A landscape with many valleys, sampled at points; each row gives a point and its height.
A ball rolls from a point to whichever of its 2 nearest points has the largest drop for the distance, and stops where none of them is lower. Distance is the straight distance between rows; heights are no part of it.
fefo height 661: [100,130,52,83,131,148,145,87,99,91,105,105,78,82,144,114,61,95,84,81,85,101,129,58,93,118,99,103,120,86,124,98,71,100,71,81,132,115,99,79,116,83,123,129,118,84,105,120,113,45,95,98,149,89,66]
meno height 114: [130,116,89,136,81,122,88,102,103,126,115,55,137,57,83,108,84,72,107,78,95,93,85,75,127,109,77,112,146,113,69,106,101,101,148,97,111,113,147,96,109,118,87,104,86,114,65,55,91,105,77,83,119,103,77]
movup height 226: [97,124,78,90,106,95,110,79,89,106,85,111,121,93,101,98,88,94,60,107,86,92,105,120,92,81,99,82,77,101,116,115,112,126,102,105,92,93,89,102,100,92,90,74,123,84,101,115,122,90,102,98,106,93,111]
pagig height 181: [108,76,131,128,94,97,80,114,108,116,144,51,108,52,95,94,115,91,98,113,96,82,91,69,113,130,78,128,118,103,75,76,99,96,73,94,104,77,116,116,104,98,100,72,63,94,59,59,108,93,95,126,83,141,124]
feti height 260: [87,102,124,105,61,72,79,105,101,115,94,83,122,87,86,88,100,97,95,126,100,83,102,128,109,110,107,135,95,120,112,102,123,121,94,121,64,58,105,127,99,79,76,58,92,98,80,70,98,124,99,115,73,121,131]
rulum height 237: [99,84,112,118,97,78,62,78,120,100,108,65,145,126,90,113,103,102,98,107,103,96,78,102,115,94,90,98,120,115,98,111,130,127,137,88,101,85,119,104,76,102,69,73,85,103,99,88,76,111,95,103,91,91,118]
Rura height 435: [97,110,109,89,83,60,61,112,113,119,64,131,105,117,72,69,85,116,109,130,140,108,98,150,98,75,112,76,100,104,94,112,90,78,125,111,87,101,87,80,91,113,102,114,90,148,127,83,91,139,112,108,86,85,64]
ribe height 225: [104,141,91,113,114,110,96,91,106,60,124,57,128,84,97,129,131,108,90,61,70,115,118,89,149,98,111,98,121,100,83,115,145,102,121,92,134,88,106,102,82,124,92,88,76,135,97,79,69,53,66,105,123,108,106]
fako height 495: [105,95,82,89,110,93,88,106,92,95,86,142,91,114,81,102,77,105,117,138,93,94,101,115,57,55,108,89,87,76,97,110,78,92,100,96,102,142,54,80,109,121,115,125,136,65,114,113,109,100,116,92,85,75,82]
sem height 249: [102,116,97,108,104,102,82,95,135,63,141,71,102,108,96,127,150,118,116,67,93,131,94,86,127,101,109,88,119,78,72,115,152,89,127,80,136,102,100,100,74,124,95,91,67,124,98,85,74,72,69,96,109,92,101]
zuf height 161: [92,75,131,114,84,98,97,109,69,139,114,99,126,55,86,85,97,89,89,118,136,78,81,85,88,105,76,125,93,122,100,80,95,101,84,128,71,82,111,98,102,65,109,103,86,83,75,86,127,130,97,135,73,139,123]
Rinup height 154: [107,62,105,110,121,80,60,99,135,78,102,87,106,148,116,99,117,112,119,102,104,96,87,94,90,78,96,79,98,85,101,98,112,122,141,77,109,128,90,103,88,125,106,101,119,101,118,123,73,89,111,88,89,63,100]
pefi height 238: [100,64,134,103,94,101,115,113,58,135,127,113,103,78,92,86,103,104,97,105,158,116,70,93,75,99,72,79,114,118,93,95,96,100,106,125,91,100,132,70,96,69,114,151,88,110,95,99,115,145,106,92,97,117,88]
Pedak height 422: [103,143,57,72,99,111,133,94,84,107,81,124,75,84,124,89,90,100,85,78,99,112,115,125,95,95,116,93,82,103,112,118,103,105,103,109,99,115,98,100,112,84,92,94,116,113,114,121,145,102,97,70,135,98,59]
pid height 545: [95,86,129,92,90,100,117,88,76,103,92,120,45,142,104,87,121,99,125,86,89,123,97,81,97,99,105,92,50,91,108,84,82,102,91,107,99,100,116,96,70,75,117,113,133,109,137,118,116,115,134,83,91,113,96]
Sadi height 264: [89,102,112,97,94,89,90,109,85,112,80,134,101,73,80,78,77,88,94,154,116,85,106,126,77,82,107,90,84,89,104,106,88,112,84,112,82,73,65,91,95,92,95,75,96,68,82,80,115,114,116,114,65,105,118]
putul height 76: [124,103,90,118,93,112,94,96,106,129,99,86,132,67,98,102,75,73,102,103,106,89,82,93,103,90,72,93,124,105,77,107,95,102,132,94,105,111,124,84,99,101,91,96,82,87,63,81,107,115,82,87,115,92,94]
Mabo height 207: [100,84,98,122,118,100,88,59,108,79,104,77,144,135,96,120,121,119,76,92,75,97,86,89,117,105,91,84,103,117,123,93,129,131,130,91,111,90,124,102,81,110,71,83,99,91,108,109,73,96,80,107,103,91,146]
Rep height 547: [77,93,122,94,98,89,105,97,93,81,90,123,84,106,98,93,127,98,66,108,92,112,98,104,84,112,108,85,63,87,130,88,106,110,71,107,77,74,89,109,79,84,103,75,108,81,109,108,109,94,125,121,73,110,151]
gis height 524: [109,105,64,93,107,94,102,73,73,93,102,124,93,133,98,91,95,110,120,97,78,100,101,120,78,62,94,81,83,94,115,119,93,118,122,97,108,144,86,90,108,103,119,145,178,101,117,124,113,98,108,74,111,67,73]
bama height 667: [98,102,125,84,80,90,115,113,87,91,126,85,46,101,107,105,137,109,132,64,114,136,105,82,126,110,113,100,104,104,65,95,124,66,86,93,101,87,103,124,99,94,113,105,70,151,112,80,102,110,90,89,118,133,50]
Zor height 698: [111,80,140,97,92,86,122,91,90,93,139,71,117,108,93,118,147,127,96,56,136,119,82,92,131,123,111,116,128,134,100,78,113,72,71,110,93,83,119,136,143,89,116,112,80,158,105,89,87,106,82,119,111,144,107]
soga height 396: [98,134,85,93,89,95,119,92,89,116,81,97,132,76,101,110,91,105,62,83,89,87,104,118,115,101,109,126,89,138,122,112,115,118,91,133,77,79,109,132,121,86,84,51,106,111,95,106,121,102,91,121,102,120,130]
kol height 155: [101,122,91,118,118,113,109,89,83,90,97,57,145,78,101,135,101,119,65,65,66,92,106,75,154,113,104,124,125,152,124,91,106,103,92,118,99,80,121,124,127,102,87,83,93,124,97,85,75,68,78,133,116,130,133]
bos height 294: [100,82,135,107,92,61,46,123,116,111,90,90,118,116,73,70,78,93,110,152,146,88,96,131,98,86,105,111,129,92,78,104,95,110,121,92,95,82,87,91,80,104,87,88,74,113,97,75,73,138,118,118,77,94,106]
sise height 579: [78,124,100,98,93,92,103,94,120,78,84,105,94,101,111,108,141,108,50,85,58,118,123,116,106,123,119,101,79,83,109,101,136,111,91,108,98,76,97,117,90,90,89,58,91,99,95,108,96,77,98,114,97,86,152]
febu height 127: [95,92,126,87,96,84,91,100,59,125,96,141,55,117,53,90,90,116,130,139,124,116,101,100,66,80,106,74,73,95,100,92,65,89,97,116,87,105,95,71,86,89,126,135,125,100,153,107,104,125,133,100,61,115,84]
sode height 472: [94,110,89,83,94,91,121,71,89,98,86,120,98,138,94,88,106,107,95,82,96,131,91,125,99,87,104,73,68,116,134,102,103,113,107,110,84,94,117,114,106,101,97,114,153,123,139,124,113,116,104,79,99,94,90]
gona height 276: [125,126,93,124,101,148,121,110,63,139,114,78,119,44,116,91,73,80,88,68,118,93,81,73,131,112,80,110,147,124,92,98,75,89,120,118,113,97,130,84,151,106,118,138,103,146,52,63,91,83,95,106,122,93,71]
semir height 78: [105,73,141,87,96,82,75,111,95,112,99,107,65,133,78,74,102,109,140,127,133,116,92,96,84,93,101,69,82,94,95,85,82,102,107,90,94,105,99,86,76,88,114,115,91,104,148,117,91,127,137,88,76,110,85]
gutif height 266: [106,84,114,120,76,64,48,102,116,123,94,77,143,109,77,92,85,87,104,119,122,86,78,119,108,83,88,109,131,109,87,115,111,109,142,104,95,92,115,89,81,98,70,94,81,114,90,72,87,141,103,106,90,85,92]
mase height 392: [100,83,76,103,116,71,67,101,116,73,93,111,116,147,103,96,96,118,106,118,63,81,113,115,70,76,114,93,88,76,95,100,106,123,114,94,95,130,57,98,111,135,116,99,161,81,106,128,81,59,122,108,90,56,107]
lim height 413: [103,110,86,89,96,76,72,107,117,104,64,140,91,122,87,77,81,111,116,120,118,96,92,150,91,60,105,74,101,98,101,122,82,71,140,104,107,138,78,79,100,125,99,128,103,129,114,93,97,131,101,92,107,68,47]
ridup height 549: [118,105,46,78,122,99,107,78,97,81,94,105,117,113,105,101,93,103,111,98,76,61,110,110,66,74,98,92,92,79,116,110,104,135,120,88,112,153,75,84,111,111,116,134,161,72,101,132,105,72,95,74,136,66,79]
mebin height 498: [90,94,125,95,93,69,70,91,99,110,87,142,96,149,41,69,77,127,112,143,122,136,93,125,81,101,116,90,100,102,117,84,74,96,91,107,74,91,93,90,103,120,124,103,123,103,158,115,82,99,132,134,45,106,108]
Pevip height 444: [107,110,101,93,78,92,107,111,86,134,78,122,115,67,99,85,95,100,89,106,126,99,93,135,91,88,100,88,82,119,96,108,108,90,103,130,77,97,106,94,107,81,98,95,93,126,91,91,131,133,92,94,101,111,87]
kato height 568: [83,85,137,87,92,91,115,111,79,105,98,115,79,90,100,98,123,106,86,104,126,114,88,93,85,115,104,89,70,111,114,80,104,97,60,112,67,84,100,113,89,65,124,91,91,102,119,110,121,117,121,119,85,140,126]
ketu height 601: [75,92,102,94,116,118,147,80,49,108,112,120,76,96,127,118,98,107,79,98,126,133,79,74,90,95,86,102,91,116,134,95,91,103,79,130,89,94,122,106,101,67,116,147,137,109,121,116,124,113,120,98,111,105,92]
der height 390: [95,113,80,74,97,78,75,107,136,84,60,118,82,142,105,84,87,103,137,102,109,93,106,136,96,69,120,107,92,86,92,119,94,89,141,85,96,135,64,104,94,132,97,116,120,109,135,116,86,120,98,82,105,58,40]
Lezit height 182: [99,112,90,116,120,108,110,69,92,75,94,74,141,110,101,130,116,122,59,73,63,109,98,81,135,116,104,98,107,130,129,81,123,118,110,105,106,83,130,110,95,107,75,81,96,107,104,105,80,82,71,119,121,111,151]
nit height 752: [89,79,96,103,113,108,117,62,88,70,112,110,104,151,102,104,132,108,97,80,88,133,93,80,91,97,91,76,66,96,139,79,82,114,90,109,100,106,123,102,91,99,102,130,155,101,131,128,101,97,107,99,95,93,143]
bek height 286: [89,118,89,97,73,68,83,91,95,113,80,98,136,110,76,96,85,95,79,125,85,83,107,138,111,85,104,109,95,129,124,121,116,125,114,122,75,67,97,113,103,97,56,58,114,94,94,84,97,116,103,116,76,93,123]
Dokud height 256: [108,83,70,109,123,117,86,109,143,64,102,86,96,114,130,121,153,122,100,81,54,86,124,87,88,122,113,103,92,57,88,82,125,105,120,75,126,133,88,95,85,117,102,108,86,65,99,126,80,70,89,89,119,52,131]
Topu height 702: [105,91,61,104,130,135,132,100,118,68,110,100,78,109,143,121,107,106,99,74,55,80,125,55,87,120,97,106,93,63,106,87,82,95,81,76,128,140,99,84,87,91,119,136,110,56,105,129,109,66,101,92,138,82,104]
kufu height 195: [95,131,58,92,122,111,113,58,74,100,95,107,136,87,97,108,83,93,53,118,77,72,114,86,85,76,77,92,86,98,128,112,103,142,103,108,112,108,90,85,100,92,97,96,140,65,98,122,116,70,98,114,118,88,115]
bomu height 643: [90,138,54,93,130,130,133,79,85,90,95,102,82,85,142,110,78,108,58,77,75,111,123,72,93,112,107,99,108,95,137,99,88,118,77,112,117,107,100,88,109,67,118,116,138,104,116,130,120,41,107,100,149,98,88]
tobop height 321: [92,68,111,99,99,102,66,136,159,62,88,95,71,148,118,106,147,112,132,106,96,98,118,99,89,108,125,116,84,50,93,86,110,98,118,85,115,127,72,100,77,122,93,87,93,75,110,122,59,94,118,88,86,50,113]
rap height 652: [101,97,112,77,79,103,118,121,109,93,101,95,50,89,101,107,101,93,143,78,115,122,107,94,106,114,110,103,104,99,54,106,105,57,84,81,96,93,97,113,89,104,103,107,55,115,108,87,108,126,77,69,116,128,50]
gisil height 322: [86,73,142,122,92,73,52,116,107,92,108,90,101,117,82,67,95,97,111,158,126,79,105,120,99,98,106,112,125,92,100,93,98,129,104,90,94,63,85,103,77,90,77,63,77,80,72,73,64,114,126,119,64,111,134]
ripag height 456: [100,111,107,90,108,67,67,123,111,120,65,148,67,122,57,73,69,124,120,154,132,109,114,141,89,92,128,88,102,82,90,101,72,82,103,98,85,114,64,76,94,125,116,107,97,122,138,94,82,130,129,115,72,92,80]
nosa height 356: [94,132,94,75,94,118,135,130,134,77,105,85,92,64,119,116,108,70,96,66,82,96,146,97,115,128,117,112,100,76,86,116,96,57,44,83,114,80,82,120,112,121,92,83,60,97,90,93,98,65,81,108,109,108,84]
fuz height 318: [106,134,68,91,78,103,86,99,100,117,76,126,123,83,84,90,67,71,99,152,92,56,112,131,87,76,90,104,91,97,112,119,77,111,106,114,114,113,69,73,118,110,62,70,98,65,56,86,114,104,90,112,92,72,103]
Zabin height 343: [109,139,59,97,68,113,82,101,113,133,92,87,127,61,99,100,64,61,106,132,77,62,110,104,113,105,79,122,100,104,104,106,86,119,120,99,101,110,107,88,116,103,58,67,93,72,50,82,103,102,82,104,101,84,113]
fedo height 117: [113,85,108,127,85,103,92,107,86,148,116,77,135,58,92,93,91,81,94,101,112,89,75,79,106,105,70,114,116,118,85,90,100,102,111,114,87,95,133,92,107,83,93,99,86,99,65,75,115,123,91,109,94,122,104]
paz height 342: [78,63,102,124,115,78,58,81,92,88,119,113,123,148,61,94,82,108,85,143,91,80,90,99,94,79,90,97,113,116,122,98,104,126,119,95,95,80,83,99,98,119,73,81,119,58,95,95,75,92,118,138,57,89,141]
ribo height 196: [97,72,117,111,126,115,136,83,70,110,127,83,126,99,111,119,105,121,75,68,130,123,64,76,114,114,95,98,129,140,122,79,102,97,88,114,90,80,138,108,121,84,106,120,99,113,94,98,98,108,93,118,114,130,113]
Kog height 247: [106,55,157,101,81,85,101,106,78,115,146,67,123,107,84,88,127,123,103,81,155,118,60,98,83,138,86,93,128,132,82,72,104,98,92,99,99,92,140,105,104,72,107,118,67,124,102,110,102,130,96,100,92,143,98]
Kazo height 499: [94,107,83,93,96,90,110,70,67,99,102,137,97,134,78,95,99,108,102,106,91,126,93,120,75,65,94,78,73,106,124,113,86,107,101,112,94,113,100,93,107,103,110,139,173,103,135,120,118,106,114,89,85,89,88]
boz height 572: [83,71,129,88,98,107,134,80,53,103,120,118,61,139,102,96,114,106,117,96,121,136,79,76,94,102,90,94,70,114,129,83,80,110,88,120,98,94,136,100,89,77,115,144,142,113,137,118,113,127,126,91,93,113,99]
namum height 240: [108,103,94,122,115,125,131,97,62,130,115,90,120,64,119,103,82,102,77,71,123,117,76,84,123,104,84,101,134,134,103,101,104,96,104,115,96,89,132,98,131,83,117,125,100,130,74,88,106,95,95,101,120,109,85]
sal height 311: [103,124,92,81,76,115,108,116,134,111,67,107,111,66,104,99,65,70,111,121,104,80,113,133,89,109,103,120,95,88,83,119,92,89,83,90,98,87,85,100,105,109,82,75,66,73,68,100,119,104,75,81,96,92,101]
zoza height 120: [91,80,99,103,118,96,84,101,108,78,96,122,102,110,98,96,81,92,88,148,86,65,111,107,73,74,101,93,94,69,105,105,96,125,101,87,101,98,52,95,97,114,99,81,113,39,78,102,92,83,116,111,79,76,127]
vep height 565: [80,96,121,97,90,82,85,84,120,76,87,107,105,136,90,95,139,108,68,106,83,115,105,116,100,109,111,88,75,90,128,92,125,120,95,106,87,68,101,113,84,103,81,67,99,92,107,104,85,91,105,114,75,86,159]
pep height 681: [107,100,124,97,96,89,119,111,84,99,129,77,78,85,113,107,139,106,106,61,122,120,101,87,133,105,107,108,116,121,83,99,119,64,66,109,89,85,95,136,133,88,126,112,78,169,104,81,99,100,100,100,116,139,73]
buni height 520: [105,91,94,80,106,103,106,119,105,96,63,137,66,121,85,101,71,95,144,118,107,77,96,119,74,72,105,98,86,90,96,110,71,73,102,93,105,144,68,74,95,116,99,136,107,72,123,119,105,132,107,63,92,77,60]
mavis height 375: [111,78,123,111,86,107,73,122,123,119,92,92,111,66,84,88,66,63,126,143,130,74,85,101,84,101,78,114,117,87,72,93,75,97,98,94,99,90,98,83,93,103,89,89,60,65,56,80,105,134,91,92,83,98,114]
begof height 366: [103,93,88,79,94,92,94,110,127,73,71,116,76,152,111,100,96,95,145,88,70,76,117,117,83,90,130,115,67,74,92,105,81,97,113,85,95,135,61,100,89,117,99,106,134,75,128,136,88,102,111,72,105,64,61]
Denek height 613: [118,123,88,94,82,138,127,115,118,118,92,91,102,54,103,101,73,51,121,80,115,87,101,102,97,121,76,112,123,106,62,110,82,44,72,80,112,100,119,95,123,130,102,123,63,111,70,96,112,101,64,73,100,105,71]
goke height 523: [95,99,126,77,84,96,116,109,90,113,75,121,39,114,101,89,105,107,128,97,102,117,102,98,96,110,122,89,60,95,84,88,96,91,95,99,85,97,98,101,76,76,112,96,94,112,134,105,120,134,118,73,103,123,68]
mazar height 283: [105,106,82,78,94,111,107,111,138,94,65,118,106,99,103,105,69,77,116,108,107,74,101,134,83,93,98,108,103,90,93,127,99,85,98,78,101,121,74,94,99,116,87,101,74,64,95,126,104,104,79,61,107,71,78]
Votu height 348: [99,73,136,123,76,86,55,121,126,107,117,60,104,77,85,81,88,83,121,149,115,81,91,101,96,117,92,133,127,89,76,88,96,119,101,96,97,72,102,107,85,90,79,67,60,78,58,60,91,122,102,99,78,116,123]
kaze height 314: [90,77,106,105,94,73,75,83,85,108,102,104,141,126,61,97,85,98,83,127,103,87,83,116,100,82,94,91,102,126,123,102,105,117,114,108,81,72,102,98,96,103,65,84,113,76,100,88,89,118,108,128,67,99,125]
Nud height 183: [106,86,92,120,121,94,69,78,134,74,101,77,126,135,116,115,124,117,93,100,73,86,99,99,102,90,97,86,100,88,101,103,138,135,146,82,113,111,93,102,76,117,93,86,98,93,102,117,67,77,87,93,107,63,128]
vis height 501: [100,89,121,82,92,108,130,102,68,119,97,117,23,114,112,83,94,109,134,82,113,123,95,88,111,113,108,99,85,112,76,91,104,88,106,99,100,93,118,104,89,75,115,123,93,129,115,93,123,144,103,69,119,115,47]
bosob height 417: [112,125,86,107,66,94,105,103,83,142,82,105,138,63,91,91,91,96,81,104,104,74,93,124,110,91,93,128,80,133,116,110,107,102,106,147,75,93,113,111,125,81,81,72,101,116,80,88,128,127,89,119,90,118,111]
voved height 590: [121,114,78,97,92,138,133,110,93,117,101,113,90,56,116,92,71,74,116,78,124,108,90,105,107,114,79,88,131,109,80,113,86,65,110,100,112,119,125,86,122,109,107,134,76,121,63,86,114,116,70,68,135,91,60]
zed height 683: [101,108,62,84,118,135,154,88,96,82,103,117,65,109,137,114,74,93,112,79,71,83,120,67,85,109,102,124,89,76,113,104,70,99,80,83,126,134,96,85,95,81,114,140,129,64,110,135,125,84,101,73,141,86,67]
luk height 379: [96,142,65,67,107,126,141,111,112,67,101,88,74,86,124,109,104,77,94,42,76,98,149,90,122,121,131,109,106,85,101,121,93,66,66,84,123,95,89,116,113,114,89,101,74,105,115,110,91,57,77,92,137,105,47]
pinas height 522: [85,98,116,84,86,78,99,86,88,92,85,140,91,138,59,86,105,105,94,119,97,130,92,118,71,96,115,78,60,101,127,91,78,103,82,116,68,83,89,102,100,110,112,94,142,97,149,114,102,99,127,114,55,110,120]
munep height 146: [109,73,127,127,122,98,95,106,93,104,144,61,112,73,103,107,140,111,77,88,109,100,83,65,122,124,83,102,125,117,89,80,101,80,62,97,114,81,121,110,101,93,105,88,67,116,78,74,102,78,98,130,94,139,127]
Dege height 446: [93,126,83,85,97,102,130,87,81,103,87,114,69,109,123,96,104,111,89,64,98,133,97,115,113,101,113,91,84,117,113,106,121,104,104,107,84,96,117,126,106,81,101,99,122,138,124,122,123,108,99,73,121,107,71]
Zusu height 112: [108,96,95,110,117,117,103,98,115,109,111,82,116,68,117,114,85,83,91,102,91,97,99,79,107,104,80,93,113,92,80,100,97,104,99,75,109,96,109,98,93,104,101,77,71,74,67,86,111,88,87,100,110,105,116]
tipe height 119: [105,60,124,103,108,80,63,98,112,96,108,104,94,150,92,81,109,112,125,116,121,115,81,99,87,77,94,71,91,93,105,95,92,110,121,83,103,115,102,94,90,111,113,111,117,103,139,122,82,105,129,94,73,90,97]
Kiz height 178: [111,122,113,126,119,105,99,99,88,79,120,36,142,68,94,134,136,108,82,71,77,87,105,69,164,105,98,124,130,132,104,94,113,90,90,116,118,79,116,118,115,115,88,95,86,146,96,60,68,63,85,124,104,129,116]
datik height 153: [124,89,110,147,110,117,95,104,85,125,143,40,138,61,87,108,108,85,92,74,106,93,75,53,128,125,74,111,154,123,72,92,92,102,115,98,116,92,146,100,119,108,99,106,86,122,73,54,90,96,96,94,103,130,86]
bidor height 586: [94,94,125,96,89,86,109,102,95,108,102,96,101,91,109,106,123,111,81,84,109,122,90,103,108,112,107,98,89,116,101,91,124,93,72,102,75,77,111,126,102,81,112,76,82,121,101,102,115,105,99,111,101,133,123]
Romir height 291: [96,111,94,112,86,84,69,118,93,115,73,142,107,93,65,74,58,91,102,172,109,73,109,142,90,70,104,105,105,94,100,113,75,100,101,119,99,96,61,77,107,115,76,79,94,80,67,64,95,117,107,128,71,86,104]
sose height 151: [102,76,116,128,140,114,117,96,78,95,137,71,98,91,119,119,138,127,73,70,113,124,74,60,124,121,88,84,136,130,117,78,96,76,64,101,119,83,126,102,112,90,111,119,82,126,97,87,90,72,106,120,110,123,116]
bodom height 398: [99,136,64,69,96,115,136,102,108,85,90,109,62,91,125,103,92,93,95,60,76,113,132,105,103,115,132,107,87,88,93,117,101,83,89,87,106,103,95,118,106,97,91,88,89,101,114,120,122,84,86,76,139,108,54]
vamif height 334: [104,131,87,81,90,125,131,120,128,108,86,99,103,54,121,105,72,68,98,92,93,87,126,106,97,128,105,117,97,89,81,112,85,74,53,78,107,82,92,111,122,113,96,77,69,85,74,102,126,78,75,103,98,111,98]
nav height 208: [89,98,112,124,80,106,82,110,105,129,123,73,103,45,105,86,87,80,103,127,87,72,99,76,111,127,78,141,97,108,94,78,101,114,80,106,83,76,109,121,112,84,91,69,86,76,54,62,112,106,98,133,71,131,131]
dakez height 203: [108,135,102,111,105,104,106,92,88,80,124,46,136,72,91,122,115,102,95,52,94,110,102,93,151,89,109,113,132,121,88,115,139,95,113,106,111,83,119,122,108,115,101,96,94,159,91,70,75,72,70,101,118,126,84]
moz height 206: [100,115,85,124,136,121,112,79,90,81,102,79,113,96,122,120,116,122,53,69,68,117,106,77,128,110,97,84,116,113,116,86,117,107,96,91,119,93,120,101,96,99,104,102,94,114,105,111,89,55,88,109,131,106,128]
zabi height 634: [106,90,110,91,79,119,115,127,126,105,87,98,79,69,93,104,77,73,139,95,122,101,99,104,90,124,85,109,113,100,57,111,91,48,65,78,98,96,101,97,101,111,104,114,42,95,90,97,113,122,73,59,97,117,74]
pena height 233: [110,102,70,123,139,125,101,93,120,70,109,86,97,102,129,116,139,121,70,75,53,103,121,73,111,118,99,87,108,73,93,86,119,105,107,71,136,120,103,90,86,108,108,112,83,88,104,113,89,55,88,98,132,81,130]
mopu height 209: [93,55,142,99,100,97,109,101,63,121,130,93,128,92,85,93,112,105,88,100,153,105,65,87,78,110,81,95,108,127,104,79,96,102,88,114,81,81,129,94,96,69,107,120,84,91,97,106,114,130,102,120,84,139,117]
Falo height 197: [122,64,137,129,95,92,98,102,82,119,153,47,133,83,79,103,127,109,95,69,134,107,62,80,109,132,85,111,149,128,73,89,108,95,100,101,111,87,145,109,112,93,101,112,79,136,84,77,95,112,88,94,102,142,87]
didaz height 544: [93,98,120,95,86,87,101,93,82,94,84,138,58,141,77,88,115,95,122,108,76,118,110,96,78,96,118,92,41,74,107,93,64,103,86,108,86,105,80,87,78,88,122,97,145,95,148,114,105,97,146,100,63,106,107]
kav height 272: [96,96,105,99,98,102,72,111,160,64,120,77,95,122,112,127,129,111,126,89,102,117,93,99,102,100,113,103,116,66,72,114,138,94,128,76,123,106,85,104,69,122,94,80,58,95,90,98,70,85,78,91,110,77,105]
Luri height 476: [100,98,122,102,112,64,64,118,111,115,84,142,60,149,63,65,74,126,139,151,118,124,117,112,97,110,123,109,101,73,97,87,69,98,101,93,87,122,74,90,94,128,139,94,119,109,158,117,68,100,148,128,54,101,97]
nema height 361: [107,153,60,88,88,127,102,103,111,128,95,72,120,48,113,109,62,67,90,104,71,69,129,88,119,123,95,130,105,107,94,100,86,115,97,83,114,95,110,101,125,112,81,59,93,84,62,89,109,70,72,120,108,105,113]
fomu height 399: [106,126,87,93,113,116,130,112,95,113,102,87,94,59,134,106,91,91,84,71,100,111,117,88,119,104,107,97,112,110,88,105,99,78,74,100,101,90,97,121,129,95,116,92,86,126,88,89,117,72,96,105,124,121,77]
zore height 474: [100,110,86,94,110,77,72,121,109,106,64,154,74,134,72,85,66,126,121,143,100,107,105,138,76,73,129,105,94,78,93,105,74,84,105,96,97,144,51,79,109,138,119,108,132,98,129,107,95,109,125,108,80,77,73]
Pil height 567: [117,90,89,99,98,124,120,104,90,109,103,126,74,83,110,86,76,87,125,89,125,107,76,114,99,101,73,72,128,101,93,118,95,83,140,103,114,137,124,78,102,97,104,147,87,112,78,90,110,147,78,58,136,71,53]
fere height 180: [97,68,131,91,97,94,103,106,52,122,121,134,69,103,74,89,99,111,119,129,146,119,83,93,66,75,77,69,93,106,101,102,80,96,115,119,104,112,119,63,90,81,117,165,114,101,127,102,104,145,123,87,83,102,75]
Reg height 720: [109,82,65,99,115,109,108,95,106,63,104,101,88,133,136,113,127,107,131,67,49,72,124,78,84,106,107,102,70,66,102,88,90,116,111,86,115,147,91,88,84,92,116,129,144,73,104,140,99,79,110,79,129,66,104]
Fefu height 157: [95,108,74,84,118,115,113,79,97,92,98,122,121,84,101,111,78,81,81,138,87,63,114,88,59,70,82,96,85,69,110,109,86,123,94,89,116,121,63,84,102,105,106,103,124,36,85,115,120,79,97,109,99,73,105]
vugi height 543: [110,82,92,87,104,109,109,108,102,103,85,131,74,105,102,95,77,90,132,108,120,95,82,112,80,72,84,73,107,95,96,113,86,82,128,97,112,142,94,75,97,103,102,145,104,88,100,106,107,141,97,59,115,74,61]
dasuf height 85: [94,79,111,107,108,103,84,106,129,86,102,98,99,97,117,104,98,92,92,126,88,84,107,100,94,101,97,94,98,72,95,101,106,118,98,78,103,85,80,101,80,99,91,66,70,53,69,94,95,92,103,100,93,89,137]
Tuva height 593: [90,121,111,97,93,87,109,97,108,86,103,88,105,93,108,123,141,116,72,66,83,128,107,103,127,113,116,105,96,104,103,100,141,92,81,109,93,75,111,130,98,100,96,68,82,130,100,100,97,78,85,117,105,113,131]
kisu height 295: [82,78,120,94,98,103,72,138,173,58,97,83,84,140,114,122,118,104,140,106,124,103,93,111,92,104,119,128,118,62,80,109,124,91,116,79,113,110,69,102,67,130,94,79,60,82,97,114,55,103,94,87,96,67,101]
sav height 236: [83,103,117,106,86,91,95,105,96,111,91,105,105,64,106,86,92,86,84,126,95,81,107,111,98,108,100,114,82,104,108,99,109,122,77,112,77,63,86,118,94,76,93,54,90,74,67,77,117,104,107,122,76,121,139]
rupi height 473: [99,97,99,91,91,107,129,114,70,132,99,124,72,76,117,89,95,108,104,86,131,122,90,107,104,105,95,88,98,124,90,100,110,83,101,120,84,103,117,99,114,71,116,128,92,137,99,93,128,140,97,77,119,115,65]
mip height 623: [79,112,85,107,132,125,141,76,71,88,103,99,87,97,137,123,95,119,58,76,94,130,89,70,100,105,97,96,104,117,145,87,93,102,72,123,95,91,113,107,107,71,118,125,133,110,117,125,111,70,109,112,127,103,113]
Mesof height 377: [98,146,71,103,80,105,99,102,98,128,99,70,123,48,109,106,78,88,79,101,66,79,123,97,131,114,100,141,97,122,105,110,111,121,97,115,90,86,113,126,124,94,82,48,99,103,74,83,110,81,85,123,97,117,123]
sukub height 367: [89,64,101,126,123,72,55,88,113,76,106,108,118,165,86,90,101,122,90,133,79,85,100,105,86,76,101,98,103,94,112,93,112,127,121,95,100,104,77,99,103,138,100,84,139,77,103,116,67,66,119,130,63,69,141]
Pav height 378: [102,127,107,88,109,96,117,126,111,82,113,72,90,62,123,118,141,91,91,65,95,106,132,86,135,104,116,102,107,86,82,105,114,61,56,104,108,83,80,127,113,106,103,87,72,136,92,72,95,66,95,117,115,120,92]
Vadad height 255: [113,113,75,83,103,97,99,93,118,103,80,112,113,101,105,98,79,90,94,112,96,84,104,128,88,74,101,81,93,88,98,120,106,112,121,86,102,117,79,95,99,105,91,93,104,77,95,112,110,100,92,78,120,73,86]
vil height 344: [93,90,103,91,80,108,91,115,144,66,74,111,64,151,113,107,130,98,137,78,61,90,128,105,91,115,141,128,56,53,89,92,97,88,111,89,102,125,76,104,77,106,96,90,105,69,120,130,78,99,114,81,104,57,88]
Fet height 736: [99,89,76,111,114,104,98,73,96,69,107,109,99,142,117,106,136,109,101,77,60,103,112,83,90,94,89,81,64,78,118,95,96,122,102,99,102,127,100,95,83,92,114,126,154,92,123,138,98,78,116,90,104,77,137]

Where does a ball stop that starts at each point below?
ridup | dasuf
Rura | kol
Votu | Lezit
nosa | dasuf

Call two points neighbours if one is among the 2 nearest of the other. Go from one point of each pair to the other, from neighbour to neighbour, staying as low as possible. Name the highest point that can't be avoided.
kol, semir | Mabo
semir, putul | pefi
putul, dasuf | Zusu
